Each row is a point on a tangle of strands that fork, close into loops and nearly touch. The rows are in no order.
In the rows, zero is written as 100.
Points whose rows are less than 125 apart are linked; no others are. Some points are linked to none.
Q124: 40	145	106	88	116	73	110	58	115	107	121	81	110	106	71	74	98	110	113	119	88	90	98	108	126	101	37	102	61	107	151	102	122	59	88	72	118	119	127	178	88	108	101	149	94	105	112	90	122	66	79	121	94	113
Q953: 107	82	93	74	123	110	118	124	82	70	131	71	77	89	118	123	90	107	116	103	134	109	71	97	100	94	152	110	98	112	108	85	95	89	89	129	74	102	67	52	129	120	64	65	72	79	85	136	63	123	96	97	89	85
Q291: 80	101	126	125	108	76	89	95	121	125	86	108	103	109	76	79	72	100	106	109	95	151	107	127	114	122	65	82	81	84	93	83	83	97	94	100	140	122	135	171	103	105	129	152	117	100	115	69	117	93	89	115	90	81
Q331: 82	115	109	95	102	105	97	65	94	85	114	99	101	93	74	83	127	105	114	108	93	71	108	73	109	102	95	87	86	127	141	103	129	105	62	82	123	87	111	117	112	82	93	120	94	79	100	109	108	68	104	125	117	133
Q449: 66	114	103	136	93	72	92	77	130	134	83	113	115	104	82	87	59	79	86	94	87	169	122	111	81	123	60	90	94	86	59	90	103	111	112	92	120	106	139	175	78	100	149	130	115	121	124	55	133	101	107	96	98	95
Q397: 51	169	91	95	98	85	115	68	104	105	87	101	107	82	100	114	75	100	109	112	93	143	94	96	72	93	68	82	79	55	141	85	131	120	114	73	95	106	121	157	54	100	109	126	117	109	125	107	143	81	88	90	82	115
Q294: 137	79	98	91	86	114	88	137	86	102	118	86	74	107	88	119	111	144	102	112	92	101	78	78	118	79	119	92	112	97	85	99	92	93	103	130	129	114	82	67	126	86	97	101	84	112	105	106	99	122	98	75	114	83
Q937: 100	115	58	69	74	112	86	90	103	112	130	103	87	101	79	86	126	91	84	115	95	103	111	105	93	93	71	110	103	147	71	154	120	130	109	94	83	57	109	63	95	79	69	67	148	156	97	109	130	108	129	76	112	124
Q239: 100	77	131	93	95	111	107	88	111	66	77	75	103	122	140	86	148	127	81	115	69	31	108	96	134	96	89	116	142	110	128	120	150	90	84	96	137	120	76	74	121	81	76	126	96	96	118	105	95	79	97	97	133	106
Q183: 97	141	82	103	63	105	100	102	100	109	112	106	90	67	113	126	81	83	99	60	107	135	100	121	61	78	98	86	95	95	62	112	110	165	136	105	37	90	124	75	69	114	148	78	89	117	93	98	110	92	134	64	100	132
Q649: 66	134	122	144	144	92	125	102	129	97	85	101	140	90	124	78	76	90	105	115	125	113	90	137	110	88	104	105	65	83	103	94	54	78	129	95	94	119	134	133	99	143	113	101	117	84	95	93	105	95	87	139	72	92
Q27: 74	140	61	67	81	97	106	87	81	108	129	99	88	122	75	95	120	112	88	105	85	93	87	87	108	82	66	92	91	132	97	151	124	130	106	87	99	66	123	90	77	80	88	76	139	160	108	114	137	122	119	59	104	114
Q307: 114	93	96	78	97	87	121	110	123	67	140	50	83	108	117	153	113	162	102	90	88	68	88	100	106	86	141	76	127	123	118	115	110	56	108	128	118	144	81	53	145	101	64	80	59	82	107	123	81	116	118	94	116	98
Q861: 76	113	127	144	139	100	129	89	136	110	72	105	120	91	137	83	72	82	93	110	137	120	101	155	122	93	104	95	72	79	68	108	62	104	133	107	80	110	131	120	88	152	128	105	121	72	104	79	95	105	91	131	78	72
Q730: 114	104	115	138	106	102	98	110	121	133	69	121	81	104	115	95	80	86	74	103	121	132	131	161	103	91	70	80	121	70	54	136	66	118	129	111	76	114	116	106	94	113	125	102	127	106	87	65	101	99	100	106	100	66
Q768: 68	113	125	112	106	78	102	70	105	76	122	80	124	95	77	68	114	114	119	87	97	48	100	104	135	92	51	81	61	110	126	115	103	55	85	73	108	119	125	163	106	104	98	146	72	108	93	105	88	52	70	116	94	123
Q318: 166	59	67	73	96	127	87	112	84	109	116	94	83	117	93	82	128	104	77	126	82	89	111	87	90	95	88	135	127	131	51	124	108	85	118	132	100	96	73	62	102	84	57	77	132	133	109	95	120	122	124	80	115	108
Q143: 85	104	122	110	110	97	103	69	86	71	113	87	117	85	81	80	113	109	130	76	102	44	93	72	133	104	96	75	71	109	122	106	102	79	69	80	106	97	108	130	118	91	97	130	72	81	92	113	76	67	82	119	102	127
Q545: 104	120	96	132	102	68	98	78	96	113	66	114	101	143	109	98	67	94	75	106	81	155	125	116	106	108	37	80	106	84	58	128	89	115	138	106	87	116	133	169	80	98	108	132	167	141	126	61	139	115	116	82	78	69
Q433: 96	101	80	66	87	108	120	83	114	95	138	96	65	60	83	106	99	107	119	110	100	118	112	95	83	89	130	92	86	147	104	103	114	130	68	110	108	89	109	56	111	93	74	58	109	87	85	135	85	88	138	95	104	130
Q400: 121	92	56	80	68	111	76	111	116	120	139	104	79	55	73	83	109	59	77	94	100	118	118	108	69	101	89	104	101	150	51	144	108	137	91	110	67	74	98	48	105	99	85	62	130	139	91	111	96	91	125	84	114	134
Q459: 71	158	68	77	85	85	121	94	102	123	78	116	82	113	85	86	90	88	98	115	77	119	75	49	74	93	85	95	93	83	141	107	123	117	113	83	103	88	122	123	65	84	99	90	123	135	124	104	170	115	103	49	85	109
Q379: 133	108	73	70	103	92	108	104	102	127	69	121	98	133	99	80	115	100	104	118	86	91	82	55	77	92	110	130	122	114	138	88	131	93	84	97	141	90	102	112	85	74	83	85	106	98	111	87	157	110	115	83	103	107
Q777: 70	149	82	101	88	77	110	82	93	110	79	108	103	107	94	93	88	92	91	117	78	139	95	94	80	92	57	82	102	63	119	97	125	127	125	87	105	95	113	148	57	93	109	116	134	138	116	94	147	101	104	75	80	102
Q420: 69	100	104	121	110	116	90	82	97	119	105	120	92	84	69	97	99	46	90	81	142	93	125	146	117	96	79	73	80	103	72	138	85	111	89	100	70	55	109	119	83	120	135	99	109	121	98	71	73	87	65	140	99	90
Q887: 50	138	93	143	133	83	103	93	99	72	118	93	156	80	102	65	95	73	123	86	108	74	66	90	114	103	119	117	96	132	132	93	56	70	72	64	91	80	112	121	101	108	86	89	93	81	73	107	75	71	92	158	71	96
Q12: 136	35	93	117	88	111	75	114	88	123	78	141	120	112	59	81	82	59	91	78	88	107	116	91	87	136	100	110	128	93	78	70	67	92	86	86	100	64	71	118	80	69	126	115	83	81	101	76	91	110	85	97	97	86
Q735: 74	137	75	92	84	92	97	100	84	111	127	96	89	56	84	143	87	118	118	87	89	146	78	74	83	86	121	65	75	90	96	91	105	138	99	90	104	97	125	125	68	85	114	96	89	124	123	126	125	103	86	63	97	123
Q645: 136	59	116	105	112	89	97	119	63	78	72	105	102	122	101	117	93	103	91	72	116	62	94	80	153	116	96	97	107	59	107	57	88	89	88	95	105	98	67	83	102	87	110	138	56	62	100	112	50	104	60	83	97	65
Q711: 92	129	103	102	98	113	100	137	103	77	126	82	75	85	131	141	81	140	105	127	128	108	77	144	72	87	117	91	97	66	93	106	77	109	156	126	80	133	83	41	113	142	76	88	93	101	89	111	110	136	115	80	92	89
Q179: 107	123	100	106	83	106	86	140	92	105	103	94	77	88	118	136	85	132	83	124	113	127	87	146	82	90	95	83	116	45	71	119	84	113	156	129	91	128	82	52	106	126	98	108	110	117	96	84	121	126	122	81	102	85
Q155: 78	120	100	113	115	89	86	119	59	112	122	106	101	67	89	133	77	81	108	73	140	108	79	113	92	83	90	49	70	61	82	103	85	120	103	90	75	93	114	119	70	129	129	116	86	129	89	108	85	99	59	91	72	93
Q963: 31	119	117	121	119	116	109	71	128	101	113	121	106	90	98	80	89	48	92	90	128	118	117	124	86	113	130	106	63	125	79	103	88	111	88	79	67	73	120	115	96	127	150	76	103	93	105	89	83	104	98	148	97	117
Q605: 108	67	109	85	108	122	85	111	68	65	108	65	66	99	105	114	124	101	83	87	117	51	85	107	150	99	93	96	119	103	94	127	96	85	80	127	70	99	63	37	131	116	77	101	88	115	95	113	57	95	73	105	123	80
Q628: 48	83	116	118	129	123	96	64	106	89	116	112	102	93	88	84	96	41	92	90	132	101	108	127	115	112	109	107	75	127	84	105	86	103	79	90	74	48	98	122	93	124	135	92	102	94	106	91	73	108	79	165	96	96
Q512: 100	94	105	100	131	89	90	108	57	66	112	94	127	94	110	114	95	104	128	93	126	75	64	78	120	101	124	92	84	88	113	71	79	77	86	89	90	98	83	101	100	108	89	106	63	85	77	129	74	105	76	105	69	95
Q389: 63	132	82	112	71	112	96	77	146	119	115	115	95	86	89	81	108	66	76	94	102	109	138	145	77	103	67	100	92	127	93	135	123	138	115	74	71	54	128	96	83	94	114	83	130	128	118	82	127	91	146	121	108	129
Q642: 82	134	72	52	86	95	115	86	108	98	136	94	74	80	91	125	98	129	117	115	102	126	100	99	88	80	124	91	85	127	121	109	120	141	88	87	122	91	118	77	90	89	80	64	112	99	102	132	120	103	131	82	99	127
Q223: 124	71	88	80	128	107	100	133	70	65	127	86	89	91	133	135	87	104	108	114	141	135	59	104	86	98	134	125	104	93	89	74	94	99	101	121	64	85	59	55	109	116	83	72	79	74	81	123	43	128	82	105	86	68
Q3: 180	48	72	70	78	95	132	111	122	109	118	95	88	85	71	99	117	97	99	71	73	121	94	74	86	97	127	115	129	143	78	108	102	89	68	151	105	87	75	46	127	57	80	49	80	88	111	126	64	121	124	87	130	95
Q764: 65	149	67	66	81	90	118	81	85	119	104	99	76	133	81	90	106	105	98	111	78	95	68	60	108	81	85	85	87	102	128	140	126	112	120	88	97	80	119	99	84	83	91	85	145	154	115	117	152	126	113	38	84	99
Q423: 88	107	107	99	104	116	97	137	100	69	131	64	79	87	127	135	100	136	105	133	116	77	75	131	89	92	126	103	96	88	106	109	87	80	143	131	88	132	73	37	133	141	54	91	92	97	87	103	100	112	116	103	87	96
Q493: 106	132	55	96	69	86	100	117	96	113	109	107	105	81	110	119	83	109	93	80	86	146	90	91	66	81	95	106	109	90	57	99	123	156	141	105	66	97	116	103	63	92	141	79	112	134	114	97	140	117	128	51	92	126
Q759: 139	78	73	100	81	108	76	144	80	130	113	129	101	83	92	101	79	85	93	97	97	127	106	90	56	96	118	106	115	95	43	93	84	122	122	103	88	83	82	99	78	95	129	93	93	125	89	91	112	120	89	67	104	109
Q251: 85	154	77	53	106	92	108	88	110	111	92	82	75	119	103	114	106	129	118	125	100	84	63	67	99	83	112	99	100	85	164	103	122	99	110	89	137	126	106	106	90	88	71	87	99	100	114	117	150	99	101	59	96	96
Q677: 131	80	107	96	80	112	80	121	82	110	88	105	93	115	97	95	122	125	91	134	80	88	99	110	106	91	98	112	130	84	98	104	107	88	109	115	132	95	80	87	108	83	90	116	108	106	86	91	120	95	111	97	108	90
Q896: 45	124	108	118	80	122	92	61	153	109	116	122	101	80	85	85	89	52	89	88	126	114	139	126	79	113	111	99	64	135	83	120	119	124	95	77	66	68	126	111	98	108	138	70	107	107	122	80	101	87	133	138	106	141
Q212: 85	69	152	116	105	115	108	83	113	50	70	63	120	119	136	75	136	116	79	98	69	32	127	114	153	107	84	117	118	112	132	120	128	77	89	97	105	135	71	81	122	88	81	136	99	88	114	103	77	67	96	120	120	108
Q597: 126	75	78	78	85	97	99	100	78	114	122	112	87	86	54	111	109	121	120	76	74	113	84	51	81	108	127	85	101	130	72	88	93	117	56	114	125	74	113	103	106	67	113	69	69	106	108	116	90	117	106	76	117	122
Q69: 141	99	95	81	90	81	136	102	111	86	137	59	78	117	102	160	109	157	107	79	84	82	88	77	106	76	137	47	133	110	110	99	101	63	85	127	115	129	91	77	147	78	79	74	44	87	94	130	56	119	120	96	120	91
Q758: 95	85	90	79	88	111	92	107	105	94	110	126	97	79	100	109	88	66	133	90	110	135	98	84	63	105	146	108	89	126	103	68	104	126	74	92	77	76	94	81	95	104	114	69	81	75	71	117	75	109	103	93	100	127
Q136: 115	71	127	124	89	119	77	120	104	114	80	107	88	118	105	89	105	98	79	135	90	96	132	141	120	109	81	100	129	76	96	116	77	84	115	120	124	119	92	109	121	97	90	128	126	106	83	74	102	94	104	111	105	63
Q371: 62	137	85	129	129	101	114	97	107	80	118	88	131	82	109	87	99	59	110	90	113	97	74	96	90	100	142	119	117	131	126	85	65	93	73	64	88	67	101	95	93	117	72	70	106	73	67	120	80	81	101	162	79	103
Q436: 143	68	80	88	85	92	73	123	52	124	106	124	96	107	68	100	94	112	91	101	80	117	113	68	78	109	98	90	90	94	37	86	93	95	111	111	114	85	103	129	88	89	110	102	110	141	109	89	121	121	90	69	88	110
Q61: 74	122	105	120	110	99	96	102	68	114	110	105	109	88	95	114	91	74	97	90	141	82	106	155	117	80	79	54	67	71	81	132	69	104	107	96	72	84	114	124	88	134	114	111	94	127	80	87	68	93	72	128	87	89
Q876: 101	85	109	102	99	131	79	110	70	94	107	84	77	97	99	108	121	88	93	98	129	54	102	121	145	85	82	89	108	90	96	131	85	86	88	116	83	98	82	71	126	118	83	122	98	128	71	99	56	82	71	115	116	80
Q984: 86	94	132	121	97	117	82	94	98	106	104	80	93	105	81	87	121	84	91	103	118	55	124	145	160	89	62	84	84	93	99	136	81	74	93	102	100	99	112	120	114	120	97	137	116	133	73	80	66	72	69	120	115	85
Q373: 86	108	116	116	126	105	100	125	76	89	101	107	125	90	108	111	86	95	121	104	124	105	93	82	85	93	132	102	78	68	123	57	71	84	103	74	98	110	91	115	85	122	104	106	86	74	72	121	85	110	72	109	73	100
Q123: 126	90	117	91	89	101	84	127	84	98	106	91	85	102	93	123	108	151	112	92	94	82	67	72	126	88	111	91	108	63	94	68	95	77	100	111	143	133	80	100	112	80	104	123	65	101	106	118	100	116	78	78	97	93
Q616: 82	106	118	88	113	108	107	85	124	105	74	88	104	135	123	79	124	100	88	145	87	76	120	132	126	98	78	131	121	102	158	106	131	74	105	104	134	125	100	110	110	93	86	122	117	95	99	73	134	87	115	113	100	70
Q221: 105	79	91	94	131	84	98	95	49	55	115	87	111	94	107	124	110	109	121	68	132	58	54	74	153	97	112	92	90	97	98	85	86	92	79	98	91	86	79	84	110	111	82	108	56	90	88	139	42	98	68	116	83	95
Q121: 121	77	131	111	114	94	66	127	79	104	87	109	99	105	114	125	77	94	84	107	129	93	104	122	128	111	101	72	108	37	102	76	62	81	103	101	100	112	85	108	107	125	98	143	86	94	76	88	69	113	73	102	73	42
Q393: 42	172	103	111	117	77	110	68	102	91	108	87	136	80	90	100	78	112	121	114	105	127	92	89	65	101	82	96	58	70	139	77	104	90	119	58	81	125	137	164	72	112	92	122	106	97	118	115	125	67	80	128	79	123
Q538: 64	118	111	138	129	82	105	85	94	68	110	85	152	94	93	63	101	95	117	83	107	49	71	65	129	109	108	112	80	123	136	88	73	53	75	71	85	103	110	142	107	109	97	107	72	75	87	118	79	61	82	146	78	107
Q992: 112	39	118	128	100	113	87	98	99	110	71	129	107	113	62	68	81	73	93	93	92	99	123	113	116	136	87	108	117	97	99	82	72	91	80	102	116	83	92	122	106	77	130	128	102	87	105	74	88	101	89	114	97	69
Q926: 51	147	117	131	132	75	107	93	108	95	104	99	138	82	97	83	82	105	112	108	111	111	95	116	91	98	95	92	48	80	119	90	71	75	116	80	90	123	135	164	89	129	112	119	102	95	103	101	104	84	90	134	76	108
Q550: 68	130	101	96	99	111	95	77	104	99	114	91	91	111	85	86	134	106	111	124	96	68	112	112	109	85	81	99	80	122	144	121	132	103	89	77	120	87	122	116	106	92	84	121	121	106	91	96	121	72	106	118	112	118
Q441: 172	53	75	56	115	94	97	94	60	118	79	114	92	167	102	86	116	115	91	119	71	58	110	61	99	103	85	121	112	101	62	99	113	70	120	125	130	102	97	113	90	90	77	100	118	141	115	85	139	139	99	74	94	98
Q257: 57	155	100	116	76	113	111	81	123	92	98	107	100	83	126	120	85	70	97	63	119	126	120	124	58	82	112	95	78	108	77	97	102	151	131	80	27	86	132	95	76	134	145	68	90	83	90	104	102	87	134	112	89	137
Q561: 154	93	60	84	78	111	83	122	107	130	114	124	108	88	110	83	102	76	84	119	94	119	128	103	55	102	98	137	132	112	57	104	102	124	139	100	83	80	81	91	77	92	100	87	117	121	98	80	138	114	131	86	103	121
Q298: 105	57	131	97	89	122	94	126	96	56	89	54	82	108	134	116	135	124	69	86	87	31	88	106	133	108	101	101	139	104	92	128	115	75	94	128	97	136	50	20	142	123	75	109	79	102	110	108	69	94	78	93	130	96
Q958: 62	111	134	111	142	92	111	82	124	93	87	92	133	94	106	56	84	120	115	130	89	107	99	110	128	122	88	144	63	105	131	69	85	61	89	99	124	139	124	145	119	120	112	138	115	67	113	83	111	87	92	139	96	83
Q253: 130	87	118	99	104	87	96	121	88	95	102	87	86	95	86	129	92	147	127	64	106	80	65	45	129	96	118	68	89	57	105	48	84	69	79	98	131	118	86	110	109	81	115	122	46	92	112	132	72	113	51	79	102	88
Q965: 157	57	89	86	95	112	81	107	61	110	81	112	94	143	92	79	117	120	75	131	75	70	124	92	103	100	76	123	131	107	58	112	107	79	119	121	115	99	84	101	104	92	74	107	139	137	95	73	118	108	106	87	109	99
Q86: 79	66	149	122	109	118	97	87	116	79	85	64	98	102	110	69	131	94	91	102	92	38	123	137	165	101	71	118	97	105	120	125	97	71	90	110	106	115	91	104	130	100	88	131	113	106	101	91	75	72	83	124	113	90
Q990: 83	132	83	107	88	66	100	79	77	106	72	113	100	139	97	101	83	96	77	116	76	146	97	99	100	98	43	72	106	58	86	112	105	110	138	101	96	111	118	155	72	104	98	134	163	154	116	88	136	117	96	66	81	80
Q665: 90	96	141	103	113	107	97	106	116	90	67	86	112	123	137	96	118	124	98	150	84	89	120	134	116	102	100	136	106	83	152	87	117	65	112	117	132	131	82	110	118	98	80	129	107	76	94	79	118	86	119	127	90	72
Q293: 82	100	146	127	131	105	110	104	116	79	75	89	138	103	129	70	91	120	113	132	85	98	109	116	120	121	123	150	83	107	143	68	91	58	100	100	109	134	90	124	108	100	99	127	112	52	103	91	99	98	101	143	89	80
Q154: 48	135	108	143	127	108	134	77	138	108	84	110	115	90	122	93	86	58	91	86	145	116	112	140	100	91	105	94	64	104	51	114	87	118	123	88	56	76	127	109	78	153	150	80	107	93	113	84	94	93	91	139	82	100
Q452: 60	135	111	80	103	98	118	65	133	103	76	73	103	147	118	76	120	102	81	136	86	33	100	109	136	84	64	115	110	104	173	133	145	62	93	78	123	127	108	110	114	105	77	127	105	103	91	96	135	82	99	76	102	84
Q391: 116	49	113	97	113	84	138	109	73	65	76	63	104	108	125	101	134	102	99	54	96	74	93	61	142	117	120	111	105	112	117	100	131	114	79	118	86	115	52	29	144	106	69	61	83	51	126	136	36	87	95	93	129	99
Q214: 85	92	112	122	122	120	105	98	81	68	111	87	101	89	105	86	119	64	110	93	114	87	97	84	108	113	136	117	96	116	126	96	90	98	69	89	75	81	84	78	106	109	73	79	99	62	79	136	73	91	106	144	92	102
Q583: 155	47	87	104	77	101	104	110	88	96	69	127	116	107	85	94	109	96	120	66	82	99	95	68	85	129	118	120	109	117	111	65	102	110	61	103	105	73	76	82	96	52	100	87	67	53	108	104	90	103	101	88	123	111
Q872: 114	76	97	67	102	113	135	98	102	74	129	72	70	77	97	106	106	111	116	98	100	110	90	94	108	81	149	102	97	139	109	100	108	98	69	122	91	107	89	40	132	112	60	51	96	73	88	142	62	100	121	104	102	102
Q527: 87	154	42	39	74	86	118	75	123	111	112	118	85	79	100	122	85	106	99	98	96	139	98	72	69	99	109	99	95	135	118	110	128	142	77	81	114	85	124	82	79	86	92	59	115	108	107	119	136	103	144	64	88	131
Q523: 90	98	99	84	93	102	101	123	114	64	140	49	76	107	128	156	117	154	101	122	97	56	81	124	107	91	124	105	111	117	110	118	105	62	129	132	111	142	83	34	136	129	52	93	69	96	99	111	105	114	108	90	98	98
Q260: 117	71	70	73	91	106	73	136	97	116	116	132	98	76	96	114	71	71	119	83	117	146	87	89	62	104	131	108	114	103	71	76	95	130	95	104	75	76	84	82	79	96	131	79	64	102	77	98	71	118	82	79	96	106
Q699: 146	59	120	103	101	100	74	131	60	94	82	113	89	119	104	125	79	112	77	92	119	83	83	95	149	113	95	90	125	50	84	62	79	80	86	118	110	98	59	75	96	101	103	147	73	91	81	91	60	109	60	91	88	37
Q834: 71	108	139	114	138	77	94	81	134	116	86	96	116	94	107	60	66	108	126	128	108	136	93	129	122	122	67	120	55	92	109	73	89	82	89	98	133	138	135	152	113	136	122	146	126	72	113	68	117	90	88	126	94	88
Q613: 130	66	99	129	89	97	75	113	129	139	70	135	124	94	104	89	59	70	86	90	90	152	139	111	62	125	100	111	137	83	47	79	68	108	134	84	104	106	105	144	79	97	146	111	106	99	89	59	118	118	100	89	82	82
Q675: 142	104	93	67	101	69	141	80	115	108	129	86	77	110	96	133	112	156	124	72	71	105	89	49	103	82	135	75	129	116	126	88	111	90	72	117	140	113	110	96	118	60	94	63	67	83	109	136	77	120	119	98	116	102
Q103: 105	73	128	135	119	102	95	98	140	127	67	102	83	101	124	76	88	94	86	132	114	122	122	172	133	109	76	99	102	80	80	132	61	104	116	124	112	117	123	115	125	118	104	116	147	98	107	57	108	94	98	116	101	64
Q987: 102	117	105	146	98	85	100	86	114	127	79	119	93	127	107	89	81	93	67	97	95	142	128	146	111	101	44	67	104	87	42	145	66	126	126	100	87	104	131	140	82	105	121	120	159	136	101	58	116	100	115	91	104	72
Q698: 152	75	83	67	82	86	139	94	117	109	124	104	87	89	78	120	100	127	122	72	73	129	105	67	78	91	141	97	119	139	104	87	104	101	60	125	130	82	99	73	112	52	85	49	79	83	106	124	81	117	133	88	113	110
Q47: 110	90	84	103	88	91	79	98	75	124	92	135	119	115	63	86	95	89	94	98	67	117	108	66	65	118	85	90	101	89	68	71	105	100	96	91	135	69	106	163	78	76	120	120	100	129	103	86	134	99	101	91	96	118
Q24: 142	67	114	102	94	99	114	106	79	90	80	104	102	107	100	103	118	131	131	71	90	79	86	61	112	107	136	104	101	106	124	75	118	111	70	109	121	109	80	76	114	71	93	87	67	50	115	122	80	103	102	89	132	110
Q116: 66	117	92	87	81	109	86	95	112	94	102	137	122	87	111	122	73	72	128	83	108	147	116	68	39	107	151	111	85	117	98	60	104	131	97	57	69	100	117	105	76	114	130	67	74	74	77	98	90	106	107	103	102	141
Q244: 144	49	87	115	81	109	85	99	92	112	82	136	132	115	60	79	103	73	98	66	72	97	109	65	71	145	109	115	108	108	81	70	88	101	72	89	109	62	77	109	84	59	111	106	67	81	116	84	102	106	102	96	128	114
Q118: 163	40	86	80	88	106	115	117	104	98	106	67	81	99	84	89	128	110	89	74	68	98	89	68	105	95	102	107	137	147	85	127	120	98	80	148	105	108	79	36	144	67	68	51	101	92	124	123	74	112	115	85	136	97
Q36: 126	76	99	91	130	112	78	130	64	88	107	104	92	97	128	140	84	95	88	117	150	125	79	125	87	98	105	115	114	67	81	73	89	113	104	116	62	81	60	56	86	117	104	101	88	88	74	102	43	117	64	123	81	62
Q140: 109	101	81	80	74	116	88	110	128	106	129	104	72	58	98	98	109	71	94	106	115	122	119	114	61	93	111	107	87	133	88	119	119	145	92	105	67	81	101	52	114	112	86	53	125	97	83	120	96	88	134	93	106	136
Q9: 123	117	105	131	95	99	94	121	104	118	75	114	89	97	128	115	79	102	75	112	129	128	114	155	83	80	77	76	126	41	58	123	69	126	144	116	69	120	99	71	88	126	116	105	112	106	76	82	110	115	125	88	107	65
Q494: 153	75	80	109	98	98	90	105	117	133	82	124	125	108	120	80	81	72	81	123	88	132	148	111	65	118	87	134	148	94	61	85	86	99	142	97	110	101	78	128	70	96	99	106	129	106	94	61	143	124	125	96	92	98
Q63: 138	62	110	100	99	81	139	107	85	84	71	88	104	115	117	97	126	115	122	59	88	79	101	61	124	128	135	109	109	105	122	92	126	118	78	124	108	114	72	45	140	80	80	69	73	51	128	125	53	92	93	93	141	105
Q525: 84	100	120	109	99	116	111	81	99	72	107	85	102	85	93	71	130	84	112	100	95	70	115	82	104	105	122	104	81	142	137	108	106	97	60	86	86	88	97	80	126	102	72	89	119	62	82	127	87	71	117	143	101	120
Q477: 72	150	96	56	111	89	117	79	115	99	86	76	91	128	126	92	114	124	104	139	94	32	82	72	105	86	96	110	101	97	182	120	141	74	94	71	129	137	117	97	104	102	64	108	99	95	97	107	136	80	96	74	102	98
Q595: 92	100	87	99	74	99	71	99	102	127	97	140	121	91	87	108	84	85	105	86	79	139	107	72	40	113	114	96	99	95	91	64	114	117	101	71	115	81	108	146	74	77	141	109	79	103	102	87	123	102	92	92	108	126
Q207: 115	132	96	61	107	97	109	97	108	105	68	119	92	115	113	107	101	129	119	133	102	97	83	61	76	92	131	133	113	101	173	70	139	87	84	86	131	110	100	108	87	83	74	88	94	68	111	99	145	97	103	90	102	96
Q914: 81	142	94	126	74	114	114	75	148	117	96	115	97	85	98	94	107	82	69	78	100	108	131	162	89	92	49	80	100	107	63	148	107	140	133	96	43	66	125	96	64	103	140	91	138	136	117	71	121	90	139	105	107	122
Q955: 63	148	97	107	75	105	108	79	120	90	112	120	121	83	122	119	80	81	111	73	116	132	125	91	50	95	126	111	86	115	95	74	110	149	115	65	58	100	135	102	76	124	135	68	103	79	97	99	106	88	132	109	96	148
Q943: 120	66	105	98	123	79	112	107	59	56	92	89	111	112	126	124	104	112	94	60	119	32	68	72	164	115	97	95	101	81	102	84	100	92	83	102	100	111	70	70	120	97	90	126	42	76	115	129	38	99	67	89	111	99
Q846: 119	55	128	122	111	110	96	112	82	88	61	108	106	116	81	81	104	92	102	92	96	78	115	102	129	123	99	105	105	79	122	75	85	89	91	105	112	94	82	109	105	80	121	132	82	63	103	92	71	91	81	112	100	70
Q967: 74	125	95	107	94	101	96	110	68	105	127	94	99	63	86	130	87	98	123	87	120	120	82	102	74	84	103	60	58	76	99	98	88	130	110	83	84	101	116	121	82	116	119	101	89	116	87	116	106	100	81	81	89	118
Q575: 88	100	71	95	77	82	94	99	88	119	130	103	85	68	68	134	96	116	126	77	75	145	84	53	77	104	132	63	80	106	83	84	100	125	68	98	121	79	125	126	84	75	131	84	65	122	105	132	102	101	76	64	108	124
Q346: 103	89	139	119	119	95	84	130	96	108	71	119	121	103	125	117	75	98	109	119	124	118	108	121	94	102	117	92	95	46	114	55	64	74	120	87	105	125	95	121	100	119	111	125	92	74	75	102	87	123	81	117	70	61
Q498: 91	94	109	108	84	97	82	106	128	130	76	144	129	97	94	102	60	73	106	88	88	164	123	93	40	113	108	112	115	87	88	50	98	101	122	72	113	108	108	155	65	82	152	113	89	94	99	62	118	107	98	96	102	110
Q56: 126	83	96	104	90	135	70	126	112	118	103	98	79	85	92	86	129	70	66	123	93	107	125	140	76	94	66	127	129	104	84	140	99	106	120	111	75	88	83	55	113	90	72	64	147	126	95	84	110	89	114	108	121	106
Q8: 44	151	101	103	112	87	108	63	131	114	114	92	106	107	72	76	108	99	112	118	91	97	110	136	118	96	45	89	56	112	141	126	114	94	108	85	116	93	134	145	97	105	109	129	122	112	113	78	115	75	108	126	104	105
Q809: 168	44	90	81	92	124	88	118	89	101	100	80	87	109	93	80	146	109	76	102	71	83	85	80	101	106	91	129	144	138	70	128	122	86	99	140	114	100	74	43	129	72	59	72	117	117	120	106	104	108	115	95	131	99
Q791: 106	72	119	91	80	115	92	112	108	75	98	70	86	117	133	117	144	149	73	112	78	40	91	108	129	97	102	108	150	101	97	123	125	77	99	128	132	131	66	33	129	96	74	121	96	109	102	97	99	97	90	87	128	102
Q775: 150	84	85	68	107	87	112	97	91	120	61	120	104	162	99	62	122	98	99	109	76	52	88	44	83	101	96	126	118	113	115	91	127	73	90	105	145	98	104	118	97	82	85	89	106	109	116	86	151	125	108	75	90	108

How many points has the smallest loop of links through each point below? Write 0 if it is on no loop.
Q331 => 6
Q711 => 18
Q47 => 8
Q298 => 8
Q346 => 8

A piece is two or more points that can be reached from each other along the links. Count, over all rows, the pieces, the separate loops (a circle has one, a figure eight two, a Y none), the forks (points with three links) and the tips (points with one).
pieces => 5
loops => 7
forks => 11
tips => 7

Name the points in between on the shortest way along the links from the first point to the second, in order.
Q251; Q307 => Q207 Q379 Q775 Q441 Q965 Q318 Q809 Q118 Q3 Q698 Q675 Q69
Q397; Q711 => Q777 Q990 Q545 Q987 Q730 Q9 Q179
Q665; Q207 => Q616 Q452 Q477 Q251
Q896; Q140 => Q963 Q154 Q861 Q649 Q926 Q393 Q397 Q777 Q459 Q764 Q27 Q937 Q400
Q699; Q63 => Q645 Q846 Q992 Q12 Q244 Q583 Q24
